A landscape with many valleys, sampled at points; each row gives a point and its height.
A ball rolls from a point to the lowest of its 2 nearest points, and stops where none of them is lower. Distance is the straight distance between rows; heights are no part of it.
z769 h=45.6: [  7,   0,  -6,  17, -20, -16,  23, -38,  20,  12,  17,   9, -15,  -4, -16,
   0,  11,  32, -20, -29, -14,  47,   3,   6,   9,  12,  19,  27, -35,  -6,
  -8,  15]
z464 h=65.5: [-22,  30,   2,  13, -19,   7,  24, -49,  17,  30,   4, -15,   6,   9, -28,
  -5, -13,  20,   2, -36, -57,  22, -28,  24, -20,   4,  37,  26,  -3,  -4,
   5,   0]
z438 h=84.8: [-17,  -4,  22,   9,  35, -10, -27,  54, -53,   2,  16, -29,  27, -24,  13,
  24,   9,  -3,  33,  26,   4, -21,  21, -34, -22, -20,  14, -10,  39,  15,
 -31, -39]
z399 h=35.7: [ 32, -21, -12,  25,  -8, -12,  10, -18,  20,   0,  11,   6, -15,  -3, -22,
 -27,  38,  12, -27, -20,  16,  31, -12,   0,  -1,  15,   2,  30, -61,  -2,
   3,  45]
z186 h=57.9: [ 10,   0,  -9, -37, -12,  -2,  20, -36,  25, -24, -27,  47,   5, -57,   0,
  28,  42,   1,  -1, -36,  24,  18,   5, -17,  48, -36,  13,  34,  -3,  27,
  31, -27]
z485 h=56.4: [-40,  51,  41, -15, -11,  50,   4, -50,   0,  12, -27,  11, -11,  11, -41,
   1, -17,  25, -33, -12, -19,  39, -11,   6,   5,  25,  23,  44,  10,  -6,
  43,  -3]
z283 h=26.4: [ 12, -16,   7,  18,  13,  -6,   3,  -8,  22,  -1,  40, -23, -23,   8,   4,
 -17,  35,   1, -36, -40,  15,   7, -26, -12,   1,  -1,  -3,   6, -57, -40,
  -7,  42]
z172 h=27.0: [ 20, -30,  10,   4,  32, -19, -17, -10,   9,  -6,  27,  15, -12, -11,  23,
   9,  34,  26, -30, -38,  30,   6, -16,  -9,  58, -19,   3,  -9, -49, -27,
  13,   6]
z317 h=70.2: [ -7, -28, -20,  12, -34,  34, -37,  50,  -5,  -7, -11, -48, -13,  12,  14,
 -40,  10, -40,  20,  20,  23,  -2,  55,  18, -64,  39, -49,   0, -12,  -9,
 -11,  26]
z904 h=26.5: [  2, -29, -26,  -7,  33, -46,  -6,  -1,  14,  20,  61,  -1, -50,  17,  12,
   0, -25,  28, -15,   5, -24,  12,  22, -13,  35,  10, -14, -58, -12,  -2,
 -47,  -5]
z871 h=31.7: [ 15,  -9,   2,  29,  -8,   0, -15, -32,   2,   8, -14,  21,  22,  -6, -11,
 -12,  20,  54,   7,   6,  19,  -4, -21,  32,  42,   8,  37,  -6, -44, -34,
  48,  19]
z808 h=65.6: [ -1,  20,  24,   9,  -4,  28, -28, -19, -34,   6, -30,  13,  34,  27,  -1,
   4, -18,  39,   1,  22,   5, -18, -22,  -4,  22,   2,  41, -18, -10, -12,
  56,   9]
z251 h=36.4: [-16,  26,  49,  -4,   8,   2, -14,  -1, -35,   5,  17,   6, -11,  30, -16,
  62, -11,  49, -32, -13,   8,  19,  12, -21,  41,   5,  27,  -5,  -2,  -6,
  38, -10]
z131 h=41.8: [  1,  17, -37,  -6,   4,  15,  37,  15,   1,   1,   0,   8,  15,  26, -22,
 -30, -26, -38,   5,  55, -33,   3,  13,  15, -51,  35, -24,  -1,  43,  37,
 -47,  23]
z94 h=47.0: [ -9,  25,  43, -43,  11,  -9,  25,  18,  -2, -12,  25,  20, -39,   1,  12,
  59,   2, -12, -31, -22,   9,  20,  23,  -9,  -3,   3, -10,   1,  27,  30,
  -8,  -1]
z50 h=24.6: [ 13,   6, -38,   7, -17,  12,   6,  10,  -6,  -1,  -7,  28,   9,  26,  -8,
 -26, -10,  -2,  -6,  51,  -1,   4,  35, -11, -20,  45, -35,  -4,  -6,  19,
   1,  43]
z636 h=76.6: [-17,  26, -20,   1,  13,  -4, -10, -23,  -3,   6, -19,   6,  42,  -1, -19,
   6, -16,  -6,  30,  16, -27, -36, -45,   2,  -1, -43,  47, -12,  41,  23,
  -2, -28]
z841 h=3.2: [  3, -32, -16,  22,  45, -46, -23,  -9, -22,  29,  17, -19,   2,  -8,   4,
  -1, -24,  36,  26, -19, -41, -34, -25, -12,  45, -61,  22, -21,  -7, -14,
 -10, -25]
z664 h=75.1: [  2,  22,  14, -13,   3,  12,   1,  18,  10,  -3, -15,  13,  25, -18,   7,
  12,  27, -58,  23,  12,   1, -12, -20,   3, -46,  -2,  25,  -4,  48,  28,
 -30, -15]
z837 h=34.9: [  6,   6,  -6,  17, -23, -12,   4, -12,   5,   0,  -5,  14,   7,  15,   0,
  -6, -26,  17,   7,  12, -12,  -1, -12,   0,   7,  12,   9, -12,   0,   4,
  10,  12]
z29 h=61.1: [-11, -11, -17,  38, -27, -13,  -8,  21, -13,  34,  39, -46, -25,  51, -13,
   8, -30,  33, -26,  -3, -13, -15,  42,  13, -24,  26, -18, -39, -31, -19,
  -4,   3]
z369 h=50.2: [ 11,  -1,  33, -26,  -9,   6,  12,  30,   1, -27,   4,  41,  14, -12,  27,
  -6,   5, -20,  32,  77,  39,  23,  32,   2,  -5,  25, -28, -24,  30,  27,
  -5,  -6]
z198 h=86.4: [ -3, -15,  47, -23,  27,   2,  -9,  47,   2, -17,  36, -10,   0, -27,  28,
  18,  57, -48,  16,  -3,  32,   4,  15,  -7, -24, -16,  -1,   3,  35,  19,
 -42, -21]
z870 h=58.6: [ 15,   4,  18,  12, -21,  25, -40,  32, -33,  13, -58,   7,  39,  25,  19,
   1, -14,  38,   7,  24,  18, -29, -10, -17,   7,  11,  13, -36, -28, -30,
  50,  10]
z225 h=44.5: [ -1, -41, -42,  63,  -8, -52, -13,  -9,  17,  13,  19, -14,   0,  26, -12,
 -35,  -7,  36,   7,   5, -29, -16,   7,   6,  17,   9, -35, -15, -29, -16,
 -15,  20]
z797 h=70.3: [-30,   8,   3,   0,  -5, -12,  14, -36,  10,  28,  29, -19,  -2,  -7, -16,
  12,  12,   6,  -8, -56, -59,   6, -26,   9,  -2, -31,  40,  25,   4,   9,
 -25, -10]
z616 h=73.1: [ -8, -39,   0,  12, -25,  17, -40,  30,   0,  -3, -43, -38,  20,   0,  36,
 -51,  14,   0,  25,  46,   5, -12,  -3,  -3, -29,  16, -45, -27, -16, -36,
 -13,  17]
z187 h=86.2: [-25,  17,  38, -18, -11,  20, -14,  77, -45,  11, -12, -36,   6,  -7,   5,
  -5, -41, -29,  43,  12,  25, -22,  41,  18, -43,   8,  -5,  -6,  30,   7,
   4, -18]
z787 h=16.8: [ 13, -15,  15,   4,  38,   1, -27,  24,  11,  -1,  26, -33, -14,   5,  27,
   4,  37,  -2, -27, -23,  27, -22, -22, -25,  12, -10, -20, -16, -53, -53,
   4,  30]
z504 h=51.4: [ 31, -44, -25,  29,  19, -26,   8, -51,   6,  -3, -18,   2,   9, -35,  -3,
 -36,   8,   6,  11, -21,  23,  -6, -39,  35,  49, -12,   7,  15, -34, -36,
  33,   1]
z896 h=34.0: [ 16, -31,  -6, -13,  28, -26,  -2,  -6,   2,  -6,  28,  35, -23, -23,  29,
  28,  25,  15, -21, -29,  26,  14,   5, -22,  66, -25,  -6, -14, -11,   0,
  -9, -21]
z227 h=85.8: [-15,   0,  35,  -9,  -6,  30, -43,  80, -58,  15, -29, -54,  14, -23,  29,
   2,   6, -24,  53,  11,  31, -28,  39, -10, -28,  -2,   5,   8,  18,  -5,
  -3, -18]
z509 h=54.2: [ 10, -15, -14,  10,  18, -11,  17, -37,  22,  33,  44,  -5, -27, -17, -22,
  -9,  22,  43, -27, -50, -38,  55,   9,  24,  13,  23,   5,  23, -48, -30,
 -29,  13]
z703 h=41.0: [-26,  29, -19, -11,  -6,  28,  23,  -1, -17,  -2, -10,   6,  -2,  46, -38,
 -24, -52, -24, -22,  50, -23,  -5,  19,  12, -28,  40, -33,  -2,  33,  16,
 -10,  20]
z8 h=47.5: [ 17,   5, -45,   6, -17,   8,  34, -41,  35,  10, -26,  23,   9, -16, -24,
 -40,   0, -18,   7,  -8, -28,  22, -29,  12, -12, -12,  22,  23,  -3,  21,
 -10,   3]
z654 h=40.4: [  7,   0,   2, -17,   5, -31,  19,  -6,  23,   3,  34,  31, -33,   0,  16,
  38,  -7,  18, -29, -22,   5,  28,  16, -16,  36,  -2,  -4, -10,  -2,   8,
 -22,  -8]
z879 h=46.6: [ 10,  25,  28,  -6, -22,  30, -32,  44, -33,  -9, -17, -15,   1,  18,  24,
  20, -20, -16,  11,  -8,  18, -37,   9,   2, -18,  14,  12,  -1,  -3,  -1,
  33,   3]
z962 h=9.0: [ 35, -38, -19,   5,  52, -23,   8, -22,  13, -32,  14, -10,   0, -34,  22,
 -15,  25, -32,   1, -25,  33, -13, -40,  -8,  50, -44, -33,  -7, -12, -36,
  -1, -19]
z111 h=51.3: [  9,   1,  28,  -5, -25,  39, -66,  52, -41,   2, -54, -18,  16,  10,  41,
   9,   5,   4,  20,  11,  24, -40,   8, -12, -17,   9,  12, -11, -16, -29,
  35,   5]
z333 h=10.8: [ 16, -16,   8,  18,  15,   1,  -2, -45, -12,   4,   3,  23,   7, -23,  -4,
  21,  34,  74,   5, -31,  15,  24,  -3,  41,  60,   3,  31,  14, -35, -37,
  34, -10]
z503 h=60.2: [-24,  52,  16, -17, -17,  37,  14, -40,   6,  11, -23,  11,  16,   1, -21,
  -5,   4,   8, -11, -29, -33,  22, -32,   9, -10,  -4,  46,  35,   0,  13,
  36,   3]
z218 h=70.4: [-24,  17,  32, -33,  29,  32,   8,  10, -18,  -9, -26,  34,  30,   6,   1,
 -11, -46, -22,  -1,  83,   8,  -8,  10,   3, -18,   2, -29, -15,  36,   9,
  -7, -13]
z107 h=12.6: [ 22, -52, -20,   0,  31, -38,  19, -43,  -4, -11,   6,   6, -15, -34,   3,
  -2,  24, -13,  -7, -39,   7,  -5, -26,   4,  56, -45,  -8,   6, -11, -21,
  12, -32]
z282 h=81.7: [-28,  41,   2,  19,   7,  12, -25,  15, -55,  -2, -21, -40,  30,  11, -14,
  24, -25,  15,  16,   6, -26, -49, -24, -30,   2, -23,  51,   5,  11,  23,
  20, -12]
z979 h=74.0: [ -4, -37,  -7,  -7,  -2,  21,  -6,  26,  10,   4, -41,  -3,  56, -14,  48,
 -54,  12, -27,  28,  63,  -9, -12,  -9,   5, -25,   2, -23, -11,  -5, -27,
 -35,  16]
z437 h=52.9: [ -7,  36,  28, -15, -16,  32,  14, -24,   0,  -4, -22,  28, -23,  30, -38,
   1, -30,   9, -41,  16,  12,  33,   6,   2,   6,  30,   0,  23,   9,   8,
  33,   5]
z27 h=85.7: [ 26,  -8,  23,  -7,  -5,  14, -22,  15,  22, -37,   0,  -7, -18, -12,  37,
   1,  51, -35,  -2, -24,  31,  -7, -28, -15, -22,  -7,  -6,  25, -22, -13,
  -5,  32]
z915 h=19.6: [ -3, -15,  -3, -19,  43, -31, -27,  16, -15,  36,  57,  -7, -41,   3,  23,
  13, -27,  22,  -6,  -8, -30, -12,   7, -31,  31,  -3,   5, -60,   8,  10,
 -31,  -7]
z567 h=75.7: [-11,  29,  -1,  -8,  13,   1,  14, -13,  20,  -3,  -6,  23,  28,  -5,  -9,
  21, -10, -22,  18,  19,  -6,  -6, -30,   5, -12, -20,  21, -21,  56,  32,
 -20, -36]
z163 h=15.5: [ 20, -44, -16, -16,  32, -14,  26, -50,  15, -12,  -9, -10, -10, -62,  -3,
 -10,  49, -15, -19, -68,  22,  19, -32,   7,  46, -34, -23,  40, -25, -26,
  35, -19]
z449 h=47.6: [ 24, -47, -62,  48,   8, -34,   6, -37,  20,  -4,   6,  -2,  -4,  -3, -25,
 -58, -11,  -2,  20,   9, -21, -20,  -4,  14,  21,   2, -36,   0,  -7,  -8,
 -13,  14]
z194 h=35.1: [-18,  23,  13,  16,  -9,  14,   5,   0, -15,  -2,  -3,   3, -24,  51, -43,
   8, -62,  25, -26,  48,  12,   6,  24,  -1,   1,  45, -25, -20,  19,  -5,
  23,  11]
z753 h=19.2: [ 37, -23,   1,   0,  21,  -7,  -2, -25,  17, -15,   8,  20,  -6, -38,   7,
 -11,  54,  -2, -24, -44,  35,  18, -29,   2,  42, -22, -10,  27, -57, -21,
  24,  12]
z889 h=74.6: [  6,  10,   7, -18, -14,  35,   5,  23,  10,  -5, -18,   3,  16, -10,  30,
 -22,   8, -57,  11,  24,  -4, -19, -12,  11, -59,  15,   7,   8,  18,   7,
 -28,   9]
z965 h=27.8: [ 15,  21,   3,   1, -34,   4,  31,   8,   2,   0,  19,   2, -36,  33, -15,
  12,  -8,  -3, -25, -13,  12,  26,  27,  -6, -25,  36, -12,  19, -20,  25,
  -3,  30]
z400 h=58.5: [ -8, -14, -32, -24,   0,  -8,  17, -40,   4, -23, -22,  14,  13, -58, -16,
  29,  63,  -3,  -2, -43,   9,  -6,  -9,   0,  52, -51,  14,  25,  -1,  17,
  13, -54]
z44 h=72.6: [-14,  -5, -18,   6,   6, -17,   4, -29,   5,   1,   8,  -2,  16, -20,  -8,
  16,  24,   0,   9, -34, -31, -13, -37,   1,  23, -54,  42,  15,   8,  15,
 -10, -27]
z974 h=38.3: [-23,  15,  16,   5,  17, -36,  -4,  -4, -14,  24,  32,  -5, -11,  32,  -7,
  40, -44,  40,  -2, -12, -30,  11,   2, -13,  44,  -8,  30, -16,  17,  -6,
  -4, -11]
z950 h=42.9: [ -6,  -8, -29,  16, -15,  -9,  22,  27,  14,  -3,  25, -20,  -4,  18,  -3,
 -31, -12, -32,  19,  30, -31,  -6,  14,  11, -60,  35, -32,  -1,  33,  30,
 -39,  21]
z436 h=68.8: [-18,  39,  18, -17,   9,  40, -19,  -2, -30, -12, -32,  14,  30,  17,   5,
   9, -26,   1,  -2,  37,  -3, -30, -24, -15,  10,  -5,  26, -11,  21,  13,
  38,  -9]
z578 h=34.6: [  6, -35, -22,  32,  11, -45,  -4, -11,  17,  23,  45,  -3, -31,  21,  -3,
 -11,  -1,  38, -25,  -6, -14,  12,  13,   0,  29,   2,  -7, -30, -39, -25,
 -24,  14]
z666 h=48.1: [ 18,  -6,  -3,  -2,   3, -18,  27,   0,  31, -27,  14,  36,   7, -25,   0,
  -1,   8, -35,  23,  28,  17,  25,   6,   9, -22,  -5, -12, -15,  47,  33,
 -46, -26]
z970 h=52.1: [ -2,  40,  23, -49, -24,   2,  25, -17,  30,  -2,  -9,  27,  -5, -36, -14,
  45,  32,   7, -24, -38,   0,  32,  20, -19,   5,  -4,   4,  50,   9,  39,
  26,   1]
z721 h=67.7: [-10, -33,  -9,  36, -27,  -1, -32,  48, -14,  10,   7, -70, -19,  28,  17,
 -10, -29,  -3,   7, -14,  -9, -18,  30,  18, -59,  14, -45, -32, -20, -22,
 -22,   2]
z33 h=57.0: [ -4,  21, -25, -42, -16,   3,  38, -49,  44,   4, -29,  32,   7, -52, -29,
  12,  14,   7,   1, -26,   4,  43,  -3,  -9,  21, -26,  11,  41,  16,  16,
  27, -30]
z353 h=54.0: [ 15, -22, -24,   9,   4, -13,  19, -62,  14,   7, -15,  18,  -1, -40,  -8,
 -40,  15,  24,  13, -29,  -6,  28, -31,  39,  26,  -1,  20,  34, -31, -15,
  25,  -8]
z465 h=49.0: [ -1,   0,  18,   0,   5, -25,  -5,  17, -20,  16,  39, -15, -20,  43,   9,
  37, -37,  39, -15,   9,  -1,  -4,  22, -13,  22,   1,   4, -41,  -3,  -5,
  -1,   3]
z263 h=48.7: [-12,  24,  -8, -12, -14, -19,  49, -28,  38,  -2,  -5,  36, -20, -14, -44,
  18, -23,   6, -13,  -9,  -7,  55,   7,  -9,  25,   1,  -4,  26,  41,  15,
  -9, -27]
z652 h=42.1: [  3,  33,  17,  -3, -26,  31,  -7,  40, -28,  -4, -11, -15, -10,  31,  -2,
  -1, -52, -15,   9,  11,  17, -19,  36,  19, -41,  31, -24, -21,  -1,   2,
  18,  10]
z68 h=78.9: [-22,  20,   3,   9, -14,   6, -16, -10, -16,   1, -19, -19,  24,   8,   4,
   5, -10,   9,  12, -17, -33, -31, -36,  -6,  -4, -23,  55,   5,  10,  11,
  16,  -6]
z258 h=49.1: [ 19,  -4, -20, -11,   3,  -9,  30,   6,  15, -24,   1,  56,  19, -12,   4,
 -28, -14, -20,  26,  67,  20,  25,  26,   4,  -7,  16, -32, -18,  36,  34,
 -30,  -9]
z24 h=56.0: [-10,   9, -23, -18,  -9,  13,  31, -61,  30,  10, -30,  16,  14, -45, -14,
 -17,  20,  24,  18, -45, -22,  32, -18,  21,   6, -16,  27,  52,   1,  -3,
  29, -25]
z331 h=69.5: [-13,  -7,   0,   7, -29,  25, -21,  55,  -4,   5,   3, -66, -22,   5,  25,
 -26, -27, -47,  22,  -8,   5, -31,  34,  25, -71,  15, -29,   0,  -6, -18,
 -28,   2]
z155 h=19.7: [  4,  -8, -12,  18,   4, -40,   7, -20,   7,   3,  15,  19,   3,  14,  -3,
  15, -39,  30,  19,   3, -10,  -5, -11,  -7,  38, -20,  13, -15,  22,  -6,
  -1, -19]
z244 h=21.7: [  5,  16, -12,  -4, -17,   0,  25,  14,  -1, -24,  12,  13, -25,  29, -13,
   2, -15,  -2,  -5,  34,  21,  25,  49,   2, -28,  50, -32,   4,  20,  41,
  -5,  21]
z215 h=85.4: [-26, -22,  41, -17,  23,   0, -31,  82, -49,   9,  16, -57,   2, -29,  29,
  15,  17, -19,  36,  15,  29, -11,  45, -27, -19, -14,   0,  -5,  30,   7,
 -19, -24]
z234 h=44.6: [ 12,  24,  28, -24, -35,  27,  -9,  50, -19, -16,  -2,  -5, -27,   8,  13,
   2, -16, -49,   9,  -3,  31, -10,  47,  29, -47,  27, -21,  11, -11,   6,
   5,  18]
z835 h=74.3: [ 14, -16, -14, -10,  13,  26,  11,  11,  30,  -3, -25,  23,  52, -20,  27,
 -46,  21, -54,  21,  54,  -3,  -4, -17,  12, -43,  -6,   4,  -6,  15,  -8,
 -44,   1]
z995 h=86.1: [ 19,  -1,  26, -20,   5,   3,  -1,  20,  17, -26,  20,  17, -14, -22,  34,
  23,  48, -38,  -4, -17,  22,  -1,  -8, -12, -27, -18,  -6,  20,  12,  13,
 -23,   1]
z553 h=65.1: [-22,  -5, -26,  26, -34,  -8,  -4,  29, -18,   6,  10, -41,  -6,  40,  -3,
 -13, -40,   4,   5,   7, -20, -18,  47,  14, -46,  34, -39, -30,   7,   3,
 -12,  12]
z322 h=83.6: [-16,  14,  16,  15,  15,   2, -34,  49, -66, -13, -22, -40,  24, -13,   9,
  25,  -5,  13,  36,  23, -15, -44,   3, -38, -11, -23,  35,   1,  14,  13,
  -4, -12]
z476 h=46.0: [  9,  10,  -7,  -7,  -6, -32,  45,  -9,  31, -12,  14,  34, -24, -12, -14,
  27,  -4, -14,  -8,  -4,   1,  35,   6,  -3,  -2,  -5,  -9,   2,  30,  26,
 -35, -13]
z614 h=44.8: [ 17, -39,  -7,  50,  10, -20, -25, -24,   6,   2, -12, -12,  21, -18,   2,
 -37,  16,  37,  -5, -14,  16, -24, -37,  29,  35,  -3,   8,  -1, -51, -50,
  35,  17]
z729 h=71.9: [-11, -10,  23,  -1, -30,  27, -30,  54, -26,  13, -41, -28,  16,  10,  34,
 -29, -13, -13,  32,  40,   9,  -7,  22,   9, -42,  23, -30, -28,   0, -15,
  -5,  -6]
z92 h=84.9: [ 19,  -6,  19,  11,  -6,  30, -47,  12,   7, -19, -20, -24,  -2,   9,  26,
  -9,  52, -24,   1, -25,  30, -39, -32, -21,  -2,   2,  15,  25, -47, -43,
  18,  43]
z867 h=45.0: [ 15, -34, -61,  26,  -5,   6, -18,   8,  20, -17,   2, -16,   7,   0,  -5,
 -67,  22, -22,  10,  25,  -6, -13,  -9,  -6, -34,  18, -53,  13,  -5,   0,
 -24,  51]
z480 h=70.9: [-19,   6,  23, -24,  -5,  26,   9,  35, -24,   3, -27,  -1,  25,  11,  15,
 -27, -36, -22,  14,  62,  -4,  -9,  14,  10, -30,  31, -26, -26,  21,   2,
  -7,   1]
z19 h=39.2: [-12,  28,  -5,   3, -19,  21,  12,  21, -28,  -4,   2, -15, -30,  61, -41,
  -7, -53,  -8, -22,  21,  12,  -6,  44,  18, -26,  44, -34,  -9,   2,   9,
  17,  20]
z277 h=6.4: [ 20, -14,  -2, -14,  58,   1, -12,   1,   6, -38,   3, -16,   3, -36,  22,
  16,  54, -31, -12, -36,  39, -12, -42, -13,  58, -45, -24,   5, -32, -24,
   4,   2]
z610 h=44.0: [ 19, -34, -66,  19,  -9,   5,  -1,  22,  15,   3,   7,  -3,   5,  23,   0,
 -46,  10, -16,  11,  15, -21,  -3,  24, -14, -54,  33, -43,   5,  26,  40,
 -21,  48]
z858 h=4.7: [ -4,  24,  35,   7, -13,   1,  12, -13, -20,  29,  39,  -5, -29,  51, -20,
  40, -16,  45, -37,  -8,   2,  30,  36,   9,  30,  24,  23, -14, -19, -28,
  23,   1]
z230 h=54.4: [ 13,  46,  39, -40, -31,  19,   2, -10,  -4, -13, -30,  35, -11,   0, -13,
  34,  28, -10, -24, -20,  18,  28,   9, -16,   3,  15,   7,  39, -10,  24,
  39,  14]
z680 h=44.2: [ 12, -21, -38,  39, -11, -32,  14, -38,  31,  -1,   1,   9,  -2, -15,  -7,
 -43,  -8,  -5,  12,  -9, -24,  -2, -35,  13,   8, -12,   3,   9,  -8,   2,
 -11,   4]
z818 h=49.9: [-11,  31,  18, -54,   0, -13,  36,   8,  30,  -7,  12,  31, -21, -32,  -7,
  62,  35, -12, -34, -34,  -7,  19,  20, -24,  -5,  -8,  -4,  18,  26,  42,
 -15, -15]
z312 h=28.8: [ -5,   2, -23,  13, -18,   7,  -3,  -7,  -1,  -7, -17,  16,  13,  49, -20,
 -11, -33,  30, -12,  61,   1,   9,  33,  -4,  11,  36, -28, -30,  11,   7,
  14,  24]
z556 h=42.7: [  4, -12, -11,  21, -18,  -6,  -4,   5,  10,  -9,  -7,   3,  14,   3,  22,
 -27, -20, -13,  22,  36, -10, -21,  -5,  -3, -22,   8, -18, -26,   6,   2,
 -31,  11]
z262 h=82.5: [ -4,   3,  11,  24, -15,  25, -32,   1, -10,   3, -18, -24,  20,  15,  19,
  -6,  17,  -1,   4, -24,  -3, -36, -35, -10, -13,   0,  44,  15, -24, -20,
  30,  22]
z687 h=30.7: [ -2,  27,   4,  10, -21,   3,  30,  -5,  -2,  19,  37,  -7, -44,  45, -38,
  26, -11,  26, -37, -17,   0,  42,  49,  17,  -1,  46,   2,   8, -26,  -4,
   7,  15]
z494 h=73.7: [-20,  13, -21, -14,  11, -17,  20, -23,  18,  -3,   5,   5,  10, -19, -32,
  46,  17,  -3,  -6, -32, -23,   3, -11,  -2,  20, -42,  29,  13,  41,  32,
 -17, -51]
z765 h=35.4: [ -5,   6,  23,  14,   2,  -8, -11, -14, -19,  13,  18,  11,   6,   8,   2,
  27,  17,  53, -13, -29,   3,  10,   3,   5,  41,   3,  41,   3, -26, -12,
  28,  -1]
z355 h=46.8: [ 15,  20,  43, -36, -12,   3,   0,  41, -19, -28,  26,   2, -33,  11,  24,
  42,   1, -22, -11,  -8,  38,   8,  34,   6, -30,  16, -18,   2,   3,  18,
   5,  -3]
z270 h=50.9: [-21,  35,   7, -20,  -3,  15,  26, -31,  21, -11, -19,  43, -25,   5, -39,
   9, -37,  -4, -27,  36,  -5,  40,  -7,  -3,  17,  13,   0,  15,  43,  21,
   7,  -2]
z87 h=48.9: [  0,  29, -25, -14, -18,   3,  32, -29,  50,  23, -25,  20,  18, -35, -28,
  -8,  24, -29,  -4, -27, -23,   9, -36,   7, -45, -22,  27,  22,  20,  33,
 -16, -22]
z865 h=55.3: [-12, -17,   7,  12,   5, -18, -24,  26, -18,  20,  32, -34, -20,  31,  29,
  18, -18,  29,  -8, -11,  -5, -24,  13, -17, -16,   8,   0, -32, -32, -24,
 -11,   5]
z38 h=17.8: [  1, -31,  -8,   1,  52, -40, -12,  10,  -6,  26,  40, -11,  -7,  -9,  25,
  17, -13,  15,  11,  -4, -28, -29, -12, -26,  22, -43,   8, -36,  10,  -8,
 -38, -24]
z518 h=50.1: [-34,  47, -23, -26,  -4,   1,  22, -43,  38,  22, -30,  14,  28,  -7, -47,
  14,   1, -19,  -7, -12, -37,   5, -42,  18, -21, -27,  33,  16,  54,  33,
  -1, -40]
z758 h=69.8: [-21,  15,  15, -29,  32,  33,   7, -25,  -8,  -6, -39,  42,  39,  23,   2,
  -2, -38, -12, -21,  65, -10,  -7, -14,  -3,   2, -15,   5,  -9,  29,   1,
  11,  -4]
z211 h=10.6: [ 16, -22,  11,  12,  36,   3, -36,  19,  14, -32,   6, -31,  11, -19,  26,
  -5,  41,  -8,  13, -12,  43, -27, -37, -19,  27, -29, -29,  -1, -29, -46,
   7,  26]
z619 h=18.9: [ 18, -56, -16,  21,  34, -44,  -6, -31, -13,   2,  -1, -11,   5, -22,  -1,
  -8, -10,   5,  30, -16, -10, -36, -30,   7,  55, -57,   7, -12,  -6, -27,
  17, -40]

Two balls start at each pair of points below. Name the first point that both come to, or write never.
z729 / z950 => z19
z610 / z835 => z19
z818 / z567 => z652

Where does a ball stop that starts at each point below?
z636 => z244
z230 => z244
z44 => z476
